Points, in no order, along strands that fork, close into loops and pass close to each other.
Points whose rows are less than 103 apart are linked; no others are. Some points are linked to none.
Sazuf: [-23  11  10  25  -1 -25 -15 -30 -20 -18 -25 -16  10 -11   7  13 -14  17
 -10  -2  -9  11  33  -3  19 -13   1 -25 -25  30  12   7 -16  22   0  30
   7  -4  -3  23   4   8   3]
fivu: [-15  -1   3   4 -16   9  12 -25   9 -21 -27  10   5   2  17 -12 -12  19
  -4 -12  16  14 -15  22   0  33  56   2 -37  14  -3  15 -17 -19 -23  -5
 -19  11 -30 -14  17  19  23]
kela: [  2  14 -22  -5 -45  25  19  12  -3  11  -1  -6 -11 -14  32 -12  16  24
 -17  40   2 -10   0  38   1  10  48  -5 -30 -17  -2 -16 -17  19  -3 -16
 -35 -14 -11   6 -21  34  12]
pitaf: [-14  -5   0  14  -4   4   2  26  15  16   9   7  -6  39 -19 -12   6 -10
  18  21  21 -25 -11  -8   0 -24 -28  42  47   6  -9 -21  32   6  30 -38
   5 -12  10 -20  -1 -15 -24]
bido: [ 37 -11  -8 -25 -25  29 -29  -4  18  -2  14  23  -1 -29  42  -6   6 -26
  24   5   9   1 -25  23 -31 -36  22  27  -2 -35   4 -12  12  17  22 -13
 -17 -18  15 -10  -4  13 -16]
boneg: [-16  -5  33  13  20  -7   2 -10  21  -9  25 -19  42  12 -14   7 -26  10
  -8 -51   2   7  14 -17  11  -3 -15 -14 -10  11  27  18   2  -2 -14  24
   1  18  -6   9  32  13  -4]
vad: [ 13  24 -36  -7   0  -6  18  -5 -30   6  -4  16 -32   3  29  21  45 -14
 -35  11  -7  12 -17  18  11 -49  20   5   8 -33  -5  27  -7  -2   1  -3
   3  19  11   2 -30  18  12]
Ver: [-28  34   9  33  11 -17 -16  -9  18  -2 -13 -19  -9  20 -17   9 -17  11
  -2  -6  19 -12  13  -1  -8 -33 -13  39  14  29  15  -2  13  16  -6  -9
  18  -8  22  -9  10 -19   1]
seba: [ -2  -9   9  12  -1 -19  32  19 -12  16  37 -11   8  -5 -11 -16  13   1
  -8 -33  24   2 -18   5  36 -26  -3  -6  -2  14  11   8  15  28  23   9
  -5  19  -2  23  -9  28   9]
dure: [-11   1   2 -18  29 -17  26  -3   3  -7  17 -15  31   1 -22  12 -26   1
 -11 -67  41  -8  -3  -8   1  13  -3   6  -9  20  30  24   7 -14  -3  13
   0   6   2  21  22  17  -4]
kazu: [  3  13 -14  12 -11   1   4 -13  11 -14 -22 -19 -14 -45  40  -5   7  29
 -21   7  18   9  -3  38   6  -3  23   9 -26   8  13 -17   4  12 -26  15
 -15   7  -9  -5  -5  13  32]
givu: [  8   1  16  -4   5   1  -6  -2 -20 -16 -19   6 -12  24 -15  22  -3 -13
 -23 -12   5  -3  -4 -10  15   2 -14 -16   9  10 -15  10   3 -10  -1  -8
  -4   8 -26   5  -3  -7   1]
lera: [-32   3  25  31  10  -4  18  27  36   7  13 -32   7  51 -47   8  -7   7
 -10   4  16 -26   7 -24   7  20 -33  13  38  -7 -11 -16  13  10 -26   0
  14   7  -2 -14  11 -15 -13]
Roru: [  3 -34  33 -27  10  17  -5  17  14   0  25  15  18  13 -27 -18 -15 -17
  28 -35   4  10 -17 -26 -15  40 -25 -19   4 -13 -26  19   6 -11  10 -14
   7  -8  -2   0  26  -6 -28]
kugak: [ 23  -1 -11 -38 -27   9 -16 -11  -4  -3 -11  30 -20 -27  22  -8  -2 -19
  14  -7   9   0 -37  23 -34 -12  33  13 -11 -25 -10  -8   7   3  19 -36
  -9 -34  17 -10 -17   0 -14]
muz: [-32   0   5  32  -8  -1   7  22  21  11  22   0 -16  43 -40  -4   5   5
   1  13  26 -16   5 -23   6 -16 -18  26  44 -22 -23  -8  14  24   0 -26
  20   0  10 -14   9 -15 -23]
Lesas: [ 15  11  -1  -4  -9 -10 -11 -25   3 -13 -14   1  -5 -57  36  -3   4  18
 -16 -10   2  24  -9  37  10  -6   6 -23 -36   5   4 -14  -2  14  -1  39
 -13   1   7   5 -19   9  20]
vug: [-26   2 -14  20   0 -20  18  -1 -17  22  24  -4   5  -1 -11   5  21 -11
   6 -10 -11  22   4 -33  -6 -16  -5 -13  18 -32 -14  23 -29  10  -4   8
  23   5  38  -4  -5 -10 -36]
Dito: [ -3  17   5 -18  35  -3  -7  11  11   2   1  13  -3  41 -19  37 -27  -7
  -4 -37  15 -14   2 -25 -20  14 -18  24  16   8   8  29  20 -51 -11  -4
  14  17   9  -5  29  -9 -17]
fizev: [ 20 -23  20 -43  23   0  18  25   2  -3  10   9  14   2 -37  -2 -17  -8
  12 -40   7   0 -23 -14  -1  51 -28 -19   6  21 -18  10   7 -32  10 -14
   4  -2 -10   5  15 -18  -8]
mepu: [-18   6   2 -13  10  -3 -11 -33  -9 -37 -11  -2   1  -4 -12  26 -30  -3
  -9 -40  18  12  -6   7 -13  26  18 -14 -30 -16   4  25 -16 -26 -35  -7
   1 -15  16  -7  12 -10  -1]
gaka: [  0 -18  13  -1  42 -26   0 -10  -9  -6  -1  -6  19 -12 -42 -13 -28  11
  11 -15 -32  19  22 -25  11  42 -33 -44  -5  34  -4  -4  -3 -23  -9  18
  19  -1   0   1  18 -23 -11]
rasot: [-47  29  15  37 -10 -20  -4 -22  -6  -1  -8 -11 -11   3 -20  -8 -14   9
  19  -3   9   9  12  -6  -3 -30 -17  11   7  15  -3  -6  -1  27  -4 -15
  30 -29  29  -5  -6 -32 -17]
mefek: [  2  -3 -44   5  -8   2  28  12 -27  27  19  18 -27   9  20  -6  52 -10
 -24  30 -17   9 -17   4  10  -4  12  15  20 -45 -18  10 -19  -4   3 -21
  -1  10  11  -6 -23   6   4]
dapir: [ -8 -10  -2  -1 -10  -2 -30  -5   5  -3  -1   8  -3   3  -5   2   0 -20
  11  -8   6   9  -9  -7 -25  -2 -16  -4  10 -41 -25  -8  -5   1   3 -14
  22 -25  28 -25 -10 -29 -32]
Lus: [ 25 -16   7 -13  18   4   9   4  30 -21   9  22  -8  -4  -4   1  15 -11
 -20 -49  27  20 -43   8   1  43   0   7  -5 -22 -15  10  -5 -39 -22  -1
  -5  14   3   0  10  -3  11]
dugal: [ 37 -24  -1 -52 -11   3  16  13 -40   7  -3  22  -1 -14   6 -12  11 -13
  11   3   0 -13  -5   2  18  -4   6 -31 -11  17  -2  11  -3  12  39 -18
 -23  -3 -15  21 -18  34  -2]
bak: [-19   9   0  22  -4 -23  47  -8 -16  -6 -10 -21 -11   9 -22  -8   9   8
 -33 -39  36  -8 -16  12  25  21  17  -3 -10  21   2  -2  -6   2 -12 -22
  -3  -5 -13   6  -1   4   5]
kol: [  8  -4  -2   6 -26   5  21  12 -17  18  20 -18  -4 -21  11 -11  36   3
 -17  -4  26  -6   8  10  24 -47  16  -6 -11   3  11   3   0  52  19  17
 -14   7  -2  25 -17  47   9]
nomun: [  8   9   6  -5   1  -9  30  14 -10 -14  -3 -13 -17   5 -18  -9   9  -7
 -33 -39  57  -7 -33  30  16  19  10  11 -12  19  -4 -26  15   8   5 -33
 -12 -20  -6  19  -8   3  11]
Topo: [ 12 -16  29  -6   9   3 -28   1  18  -8 -18   7  16   9  -4  -6 -33   9
  38  11  -1 -16  17 -13   1  -7 -11   1   0  61   9 -13  27   7  14   2
  -7  -1 -18  -4  20  -3   5]
leri: [  3  19 -34   9  12  -8  22  21   0   8  -9  -4 -43  29  -9  -8  27 -18
 -33  28   3 -14 -18  18  10  14  -2  38  25  -8  -7 -25  23 -26   0 -31
  10   3  -9 -15 -18 -10  12]
pep: [  8  -3  21 -12  21 -17 -36  -3  -8 -20 -21 -21  -7 -11 -22  15 -27 -16
  -8  -1  -9  -7   9   1   3  25 -49 -35  -9   5  -5 -40   4  -7  -8   6
  15 -28  -6  -6  -5 -58 -11]
Zepa: [ 18  13 -11 -36  19  17 -26   3  -3 -18 -24 -29   2 -18   3  33 -33 -13
 -18   1  -1 -32  19  17  -7  14   9  -7 -20   2  31 -14   8 -21 -21  19
   0 -13 -24  12   9  -7  17]
vunel: [  3  -5  24  29   1 -14   9   6  -2   0   3  11   1   8  -4 -13   5  -2
   9 -19  19  12 -20  -5  23 -32 -13  21  11  39  -2  -6  24  28  28  -9
 -11   1   6  14   4  17   7]
Kani: [ 26   5 -21 -24  22  -3   3  25 -28  32  16   0   2 -29   4  -3  27 -10
  21  16 -16   4   1 -12   3 -40 -21   3  12  28   7   6  10  11  34  -4
   6   3  22  11 -17   6   8]
Mebu: [ 18   1 -23 -24 -39  10 -22 -15 -14  -1 -25  19 -13  -9  30   9  -2  -5
  -4  33 -14   0 -23  34 -26  16  33 -14 -24 -42  -8  -8 -16  -6  -3 -30
 -15 -31  -6  -2 -26  -5  -3]
lor: [ 13   7 -27 -23  -4   4 -13  -8  -7  -6 -30  20 -25   6  24  26  17 -12
 -24  35 -26  -3  -8  20 -13  15   7  -3 -10 -39  -5   2 -25 -27 -17 -13
  -3  -9 -12 -12 -15 -11  -1]
vazu: [ 14 -17  15  -5  31 -11  16  15  -2  -2   6   9   1 -13 -28 -20   2  13
   7 -15  -8  17 -13 -14  13  44 -31 -26   3  26 -27  -9  10 -24 -11   7
   6   5 -10   0   4 -22   0]
kedid: [-27 -25  31  39 -19  -8  19  11  20  -4  11 -14   4  33 -48 -16 -10  13
  -8   5  15 -14  18 -11  26  26 -29   3  14   8 -17 -38   6  24 -17  -5
  -4   8 -30   1   0  -8  -7]
Meku: [-22  -1  -7  22 -28  18   1   5  13  15   1   3   5  21  11 -18  -7  22
  33  55 -31  -8  25  -9 -14 -10  40  21   9   6  -3  13 -14  -2  -4  -9
  -5  16  -4 -16  11  11   5]
Gune: [ 18  17 -37 -16  13 -16   1  15 -20  19 -25  16 -33  24  -4  12  27 -19
 -12  57 -12 -26   3   4   2  -5  -7  26  31  15  -8  -7  12 -21   0 -36
   7  -3 -15 -21 -25 -12  10]
kes: [ -9   8  12 -24   9 -16 -20 -32  -7 -22 -30  15  -1  -5  -3  -5 -38  -9
  10 -44  20   8  -2  -3 -13  -6  20  -3 -26  37   8  22  -2  -9  -8 -19
   4 -22  20   7  13  -5  -7]
ved: [ 20  -4  11 -30  -7  -6  -6  -9 -38   8  -9  20   9 -27  12 -13 -14 -12
  20  -6  -4  -5  12  -3   2 -19   3 -23 -24  41  -1  14  -4  10  35 -11
 -13 -20  -3  20  -7   9  -6]
dobo: [ -2 -14  -2  10 -40  37   9  16  22   0  29 -27  18  -7   5  -6  11  17
 -22   9   3   1 -20  33   2  24  24  -9 -15 -52  10 -25  -7  18 -21  16
 -20   3 -29  11   3  17  13]
Zodi: [ 13  -6 -23  -3   3   8  21  46  21  20  21 -20 -17  11 -15 -23  36  -5
 -22  34   2 -14  -7   7  17  20  -8  29  25 -15 -11 -33  19  -7  -4   3
  -3  18 -13  -4  -5  -4  17]
kufom: [ -3  -9  -7  14 -44  27  23  -2   1  -3   1 -15  -6   6  19  -8  16  26
 -42   9   6 -11  -2  34  19  11  41 -12 -26 -30   2  -9 -18  23 -12   1
 -34   2 -42  13 -13  38  14]
kepa: [ 30  12 -27 -29  14 -14  -2  -7 -36  -1 -43  35 -27  18  13   3   9 -16
   6  34 -25 -10   4   2  10 -10   0   5  10  38  -3  14  16 -34   5 -24
   3   8 -26  -7 -11   6  23]
durut: [-29   7  19  28 -14 -25  -3 -27 -18  -4 -20 -13   6   4  -9 -23 -18  10
  13   0  -4  22  15 -10   4 -13  10 -12 -14  24  -5  11 -21  19   4   3
  13 -16  22   3  -1  -8 -18]
por: [ 27 -17  -8 -28 -18  25 -10  26   3  24  31  -1  24  -1  15   9  17 -14
  10  24 -28   3   1  -9  -3  11  -4 -17   3 -53   0   5 -19  -8   6  18
 -13  12 -15   3  -1  23  -7]
Kene: [ -4 -41  24  34 -14   8  19  15  33   4  13   7   1  29 -20 -24  22   0
  -1  38  -7  -8   1  -8  23  25 -18   1  27  -9 -29 -23  -5  10 -12  -3
  -2  12 -28 -17  10  -8   0]
ruf: [ -7 -32   2  28 -39  10  17  13  13  -3   6  28 -17  33  -4 -17  26  -6
 -12  42 -13   2 -11  10  18  19  -2  -9   6 -36 -47 -16 -31   6   1 -21
  -5   3 -29 -15  -9  -7 -10]
rel: [-19  19 -17   4  -7   4  24  -4   8   8  13 -16  17   1  16   3   8  17
   1 -22  11  -8   7   1 -11  -2  33  27   0   0  19  29   4   0 -11  -1
   3  26   5   0  16  18  15]
fudu: [-15   3  12   9  12  -1  -5  -5  27  -4  -9 -26  17   3 -30 -22 -26  31
  32  10  -8   4  18  -6 -21  43  -8  18  -3  29   6 -20  19 -23 -14   3
   5  -9  14 -15  18 -27  13]
Larum: [ -4  -8  26 -15   5 -10 -17 -34   4 -23   0  32  20  -7   8 -19 -31   3
  30 -40   4  27  -6 -13 -19  -4  10  -6 -22  29   1  36  -3  -1  13   5
   3  -3  31   6  21   2 -11]
dekog: [ 20   9 -14 -13  25  -1   2  10   5  12   8   0  -8 -29  16  -1  16  -2
   6   9 -22   8 -14  -4   2 -12 -28   2  21  18   5 -17  24  -9  13  18
  12  10  18   0 -12 -13  12]
dala: [ 16  -9  -2  -9  19   1  41  22   9   0   7  -2   6 -26  -6 -39  10  21
   3  -9  -8  19 -23  15  15  50  -1  -1   3  33  -1 -15  12 -21   0  -4
 -15  13 -19   0   1  -4  34]
tar: [ 10   9  10   1  26   3  -7  10  13   2  10 -11   5 -19   1   8   2  12
   3   3  -8  -5  18   2   3 -16  -8   7  10  21  25  -9  25   6   2  34
  -6  17  12   9   4   7  22]
nurep: [  3  -1  18  31  -4   2   4 -15  -6   7  -5  18  -9   9  19  -9   7  12
  11   8 -11  11  -1 -15  21 -40   9  12   8  30   0  16 -10   8   5  -5
  -3  25  -1  -1  -4  21  12]
vep: [-26  19   8   9  23 -22  -5 -11  14   3 -10 -22  19  17 -30   7 -35  13
  18 -19   3 -11  32  -6 -14   5  -2  20  -3  51  28  -2  14  -4  -6   8
  13 -10  12 -12  10 -17   0]
Nuzet: [-12  -1  12 -14  -8 -13   0 -26 -36   6  -8  18  12 -20  -1 -27 -15   4
  40  -8 -12  31   2 -23   0 -11   8 -23 -22  25  -7  31 -16  12  32 -13
  -1 -20  21   0  -8  -2 -16]
Varog: [ 10 -17  12   7   2   6 -17 -10   1 -15 -19  -4 -13 -27   8  10   7   0
 -23  17 -26  10  11  16  16  31 -17 -25 -16  -6 -16 -23  -9   1 -21  27
  -3   0 -27   6  -8 -18   8]
pom: [-35  21 -21  12  18 -20   5   5  -4  17  23 -21  -1  -3  -9   0   5   9
   1 -31  -7  21   6 -31 -12 -11 -11  19  28 -22  -5  33 -12 -10 -26   8
  26  11  48  -3   8 -23 -19]
vok: [  5   9  24  18  -3   1 -19 -27   4 -29  -4  15  -2 -14  21  -1 -15  -7
  10 -40  38   5 -14   0   1 -55  -3  17 -12  17   3   0  18  23  18  -5
  -3  -2  26  13   4   7   3]
Lamet: [ 17 -19  10 -17   9  19 -37 -11  28 -14  -7  43  -4  25   8  23  -9 -24
  17   5 -17   1 -11 -18 -27  14   2  16   5 -40 -18  22  -3 -39 -15  -8
   2  15   0 -27  27 -10 -24]
Sidi: [ 14 -20  23   8  -1   4 -40 -18  11 -17 -23  -6   6 -20  13   5  -3  -5
   8  46 -41   9  29  -9  -4  11 -35 -25  -7  -5   6 -36  -4   6  -6  33
   8   0 -18 -13  -2 -27  -1]
Reriz: [ 20  -6 -18 -12   3  25  -2   7  -7  -7 -11 -14  -5 -19   5  10   6   5
 -21  16  -2 -16  14  15  14  29  11 -24 -11   1  14 -27   1 -14 -15  16
 -20   8 -42   5 -12  -2  19]
Papuf: [ 13  21 -15  -3  -4  11  -8  -3  -6   8  10 -18 -10 -32  35  34  17  -1
 -12   1  18 -16  18  15 -18 -73  15  24  -3 -15  33  14  13  31  20  12
  -5   3  22  22 -14  29   5]
Kot: [ 22   1  -3 -24  14   2  -9  26 -27  30   3   1  10  -8 -12  21  -2 -35
   7   4  -8 -30  20 -13  13 -45 -20 -10  10   8  20  12   2  19  43   2
   6  -6   4  28 -16  15 -10]
tuta: [ -1  13 -14  22 -19  -5   9 -11  14  -2 -27   6 -25 -21  34 -10   6  32
  -4  32   1   2  -5  29  -1   5  19  17  -8  25  -9 -16  17   8  -5 -11
  -5   8  -6 -26  -3   4  37]
didaz: [ 12   3 -10  17 -14   7  -4  12  -3  32  27  17  -7 -10  22  -6  42 -10
  18  50 -38   6   4 -12  -2 -44  -9   8  29 -31   3   0  -6  26  11  16
  12   9  17   1 -21  18  -4]
tud: [-22  -2  13  16   3 -11  15 -14  10  -6 -22 -21   7   9 -25 -17 -23  34
   7  -4 -20  22   9  -1   0  67   5  -5 -18  18  -9 -12  -8 -16 -36   3
   9  -4  -2 -26  17 -22   5]
Mused: [  3  26 -35  -9 -19  29   3  13  20   9  20 -19  -2 -23  32  10  13  12
 -14   5   9 -25 -10  35 -24  -1  32  35  -1 -40  21 -27  15  -3 -13   4
 -18   4  -1  -2  -9  12  19]
Dila: [ -7  10  -7 -40  20  15   0  27  -1  14  12   3  24  10 -20   9 -44 -23
  25 -38  28 -33   6  -4 -27   5  -8  14   8  12  26  19  21 -12  35 -19
   1 -20  19  18  26   6 -26]
podo: [ -6  17 -11 -18  28   8  12  37   9  20  11   1  17  33 -26  22 -19  -2
   8 -16  11 -27  22 -23 -10  -5  -8   9  27  16  19  35  17 -25  19  -4
   1  13  -6   8  28  18 -16]
Nem: [-12  -7   5   6  21 -30  -8 -14 -26 -14 -15 -13   6  -4 -37  11 -11   0
 -15 -11 -16   8  25 -19  15  28 -36 -52  -9  10 -12  -3 -20   4 -19  13
  23 -11  -8   4   1 -35 -13]
biko: [  7  -4  -2   4 -26  20 -26  -6  20   8 -20   9  -5  13  16 -12 -15   7
  34  78 -28 -27  21   4 -21  -9  19  27  -4  11   0 -23   3   7  12 -13
 -12  -8 -13 -17  -8   0   5]
futop: [  4 -14 -16  12 -14   9  32  26   3  15  24  13 -16  15   0 -14  46 -19
 -28 -11  25  11 -36   6  20   6   0   8  27 -57 -23 -11  -9  13   1 -12
   0   5   7  -5 -17  -2  -8]
fomo: [ 25  -5 -14 -29   4  -7  29  12 -36  -6  -2   7  -9  -8  -3  -6  12 -19
 -26 -20  33   0 -34  25  26  -4  10  -7 -17  19 -12  10  10   1  29 -31
 -17 -13  -8  21 -22  27   8]
gal: [-11  10  -2  31   0 -16  14 -15  -5  -3 -27  16 -14   4  20 -23   2  31
  21  35 -26   8  12  -1  13 -17   7  17   7  59   1   6   5   5  -8 -20
   3  14   2 -15  11   4  28]
feged: [  0  -8  12 -11  -9  -5 -36 -11 -15 -17 -14  -3  -7  10 -22  12 -17 -33
 -11  -4   1  -5  -1  -9 -11  18 -14 -34  -3 -32 -15 -29 -15   6   2   4
  13 -39  -2  -3  -6 -28 -39]
fezel: [-29   0  -3  27   4 -17  35  16 -24  26  18 -13   6  11 -34 -15  16  17
  -6   5 -24  16  14 -25  16  21 -25 -32  19 -15 -20  22 -26   8 -13  20
  22   4  16  -3  -8 -17 -19]
vivir: [ 42 -19  -7 -42  -9  34 -14  20  -8   2  -1   0   4  -3  10  25   5 -24
 -16  23 -22 -23  -4  -1   6  13   0 -25   1 -36   4 -22   1 -11   4   2
 -21   5 -48  20  -1  17   2]
Fufov: [ 13   8  25  20  12  -7 -31 -45  11 -37 -12   2   4 -40  45   8  -5   6
 -10 -31  14  19  -5  22  -6 -42  10   5 -30   9   9   4   3  22 -11  37
 -11   3  24   8   1   8  17]
tufe: [ -5 -15  15   0 -21  18 -23   3   5   4 -18   4   4   3 -11 -12 -17   4
  39  35 -11 -17  16  -8   3  -4  -2  -6   3  29  -4 -20   0  19  21 -19
  -5 -18 -12  -6  -3  -8 -10]
muf: [-17  23 -26   1   3 -12  -3   4 -22  19 -24 -14 -18  -5  -9   2  -5  16
   9  48 -28 -12  22   4 -10  30  -2   2   3  11   5 -19  -5 -11 -12  -9
  16 -24   1 -18 -16 -27   6]
salov: [ -7   4 -15  -5 -27  40  20  21  36  13  34 -31  10  -3  14 -10  13   2
 -19  -6  22 -15 -26  18 -15  23  18  19   2 -55  13 -22   1  -1 -11   2
 -10   2  -2  -3   6   8   8]
foz: [ -4   7 -17 -31  15  -8  14  22 -16  22  23  -5  12 -17 -14  -7 -13 -21
  24 -35  21  -8  -2  -9 -14 -14  -3   7  13   6   8  15   8   2  47 -25
   6 -25  35  14   1  -3 -27]
nubup: [-14 -14   7  20 -12   9  10  -4  20 -12  -1  -9  10  10  -6  -6 -15  25
   0   1   6   5  -5   5  -8  57  32  -5 -19  -4  -9   0 -15 -20 -27  -4
  -9   5 -25  -7  19  -1  11]
buna: [  0 -25   8  -1 -38  10  -3  -3  -7   3   0  36  -7  23   5 -15  10 -14
  18  21 -10  10 -19  -9   4   2  16  -5  -3 -29 -29   5 -24   8   7 -15
 -13   0 -17 -13  -1   5 -17]
depim: [ -7   6  20  18  17  -7  -4 -14  25 -20  16 -32  22 -10  -1  18 -10   2
 -23 -23  10   2   2   4  -5   2 -18  -1  -9  -4  29 -10   7   0 -28  40
  -1  16   7  12  22   0  13]
Kuge: [  1  25   4 -14  43 -18   6  -8   7 -18  -1  -6   2   7 -29  33 -27  -9
 -20 -70  39  -6  -2  -4 -13  17 -17  19  -5  16  21   5  12 -32 -14   5
   8  -7  14   6  13 -11  -5]
tupiv: [  5 -12  53  11   9  -6 -58 -17  16 -32   3 -12  20   9   1  15 -28  -8
   4  -4   4   7  21 -20   6 -29 -32 -11  -2   8  14 -18  13  20  -6  36
   8 -17   3  14   8  -5 -12]
viro: [ 12  15 -28 -23   8 -12  10  13 -30  28  13  16   1 -26   8 -19   3 -13
  34  -9   2   9  -8 -10 -20 -41 -11  29  20  15   0  13  19   4  45 -18
  13 -10  43   5  -8  -8  -6]
dosu: [  5  13 -14 -10 -21  19   3   6  -7  15  -3 -14  10 -12  17   3   6   7
  18  14   7 -23  27   9  -8 -51  28   7 -13  10  32   5   9  27  29  10
 -20  11  -3  17  -8  39   2]
feg: [-34   4   7  54 -10 -30  39   1  -6  -1   7   5 -22  17 -13 -25  28  16
 -25  -4  15  28 -20   3  34   5 -14  -3  12   0 -35  -6 -22  19 -11  -4
  24  -1   2 -17 -15 -21  -1]
Mobed: [ 14 -17  56  11  24   4 -35 -20  27 -35  10   3  16  -1  -6  -3 -48   2
  30  -9  -3  10  23 -14   0 -23 -34 -11 -13  49  13 -20  15   9   3  32
   1   2   1   3  20 -10   6]
Debup: [-28   2  20  44   0  -6 -21 -31  -8  -1   2 -18  21  13  -2  11  -1  19
   1  19 -21  11  47 -10   9 -44   5 -22 -20  18  25  16 -15  36 -17  49
   3  15  10  17   5  15   2]
tun: [ 15  34 -37  -4   8   0   4   5 -11  20  13   1 -14 -20  34  40  38  -4
 -26   2  -1  -1  -6   6 -10 -64  10  26  28 -40  16  25   6   5   2  13
   5  23  26   7 -17  23   9]
senut: [ 25  10 -14  -1  14 -10 -16 -24 -14  -6 -54  26 -34   1  32  27   9   5
 -16  50 -39  -5   6  14   9   4  -1  -4   5  24   0  12   5 -27 -18  -3
  -1  24 -35 -10  -8   1  35]
filev: [  2 -32  20 -40  11  12  -5  19  18   5  47  -1  41  -7 -10 -11  -9 -16
  19 -37   6   9 -16 -19 -13  23 -26 -23   3 -41 -10  11 -13  -8  15  18
  -5   9   7   8  20   9 -19]
Bod: [ 24 -25   6 -28 -11  22 -25 -14  -7   0   3  49   1   1  12   2   9 -28
  24   9 -24  17 -24 -11 -16   0  16  -6  -9 -30 -16  26 -21 -21   9 -18
 -13  -3  -1  -6  -1   5 -27]
fal: [ -6 -22   0 -14  -2  28 -11  28  -5  22  31  -2  33   7  -9  -8  -4  -1
  34  28 -47  -8  26 -32  -6   7  -5 -27  12 -13   2  11 -11   0  10  25
  -3  20 -19  15   7  15  -9]
susor: [  0   2  -9  18 -17 -15  -5   7  -7  22  -1  28 -21  39  -1  -8  20 -29
  29  36   1 -14  -2 -12  -2 -42  -7  23  35   9 -21  -7   3  14  36 -40
  10 -11  14 -16 -27  -4 -35]
Barul: [  6  -1   0 -17  14 -13   4 -18 -12 -37  -9   4   6 -21   8  12 -11  -8
 -29 -50   8  24 -11   3  12  32  10 -25 -46  -7   3  17 -13 -20 -15  17
  -3   3  -8  21   5   5  12]
Tavo: [-30  20 -22  17 -16  -3  22 -23  -5  -4 -18  -1  -1  11  17   2  -1  29
 -10 -16  16   2  -3  21 -13  -3  60  19 -13  -4   8  33 -19 -18 -20  -9
  -7   7   5 -11  10  18  19]
fub: [  4 -19   1   5  14  10 -16  12  14  17  11 -10  24  -3  -7   3   6   9
  15  42 -60   6  35 -27   6  20 -33 -33  15  -1  -8 -15  -5  -7  -8  37
  11  12 -12  -3  -2 -12  -1]
fepam: [ 14   9  -7 -12   6  -8 -28 -27 -12 -36 -56  25 -34   9  32  34   2 -16
 -29  26 -17  -8  -1  15   4   4  15 -17 -19 -11 -11   2 -11 -21 -18  -3
  -2   1 -37 -14  -8  -3  17]
mifo: [-21  -5 -16  26 -15  -5  22  -9  -3  -5   3   9 -23   2   8 -24  22   1
  -9 -17  22  20 -38  21   9   6  13   2  -2 -26 -31   7 -13  12   3 -25
   5   5  15  -7 -11 -12  -2]
zub: [ 14   8 -11   0 -18  28 -36   1  32   3  14 -13  -3 -19  39   4   0   1
  21  20   1  -8  -6  22 -40 -34  13  33   8 -35  16 -26  15  17  10   8
  -8  -5  13 -10  -7  -1   8]
sen: [-11 -10  38  19  -3  -2 -31  -6   1 -13  24 -18  35   0  -1   4 -12   9
  16   6 -17   5  50 -27  -1 -34 -32 -30  -4   5  22  -5  -7  28   7  58
  10  -1   6  16   8   9 -13]
sido: [-26   9 -15  11   9 -13  46  13  -3  10  18 -34  13  16 -29  11   5   3
 -37 -48  49 -15  -6  -2  16  25   8   2   0  -1  20  14  -2  -3 -11  -1
 -14  14 -14  17   9  23   1]
buta: [-24  26 -30   5  25 -11  33  -1   7  17  10 -16  15   0  -1  11   5  26
 -12 -31  -7  10   0 -12 -16  15  12  17  23  -7  22  39 -10 -31 -26  10
  17  13  36  -5   7  -5  13]
puded: [  4   0 -12  -5  -8  17 -21  -9  20 -10  -2   1 -10  -1  18  18  -4 -11
  -4   1  -8  10 -15  -1 -27  23   9   7   1 -54 -13   0  -8 -34 -17   3
   4  -9   5 -23   8 -21  -5]

How many points has the smallest loop of links through each point below? Write none if it is on no loop.
Kuge -> 12
tuta -> 8
Sidi -> 7
senut -> none
biko -> none
seba -> none

A tip is a point with one link. Name the tips that can be reached along the links from each point below, in the order of the rows.
tun -> feg
Dila -> Meku, Kot, fezel, Barul
salov -> kela, Zodi, dala, filev, susor
Sidi -> Zepa
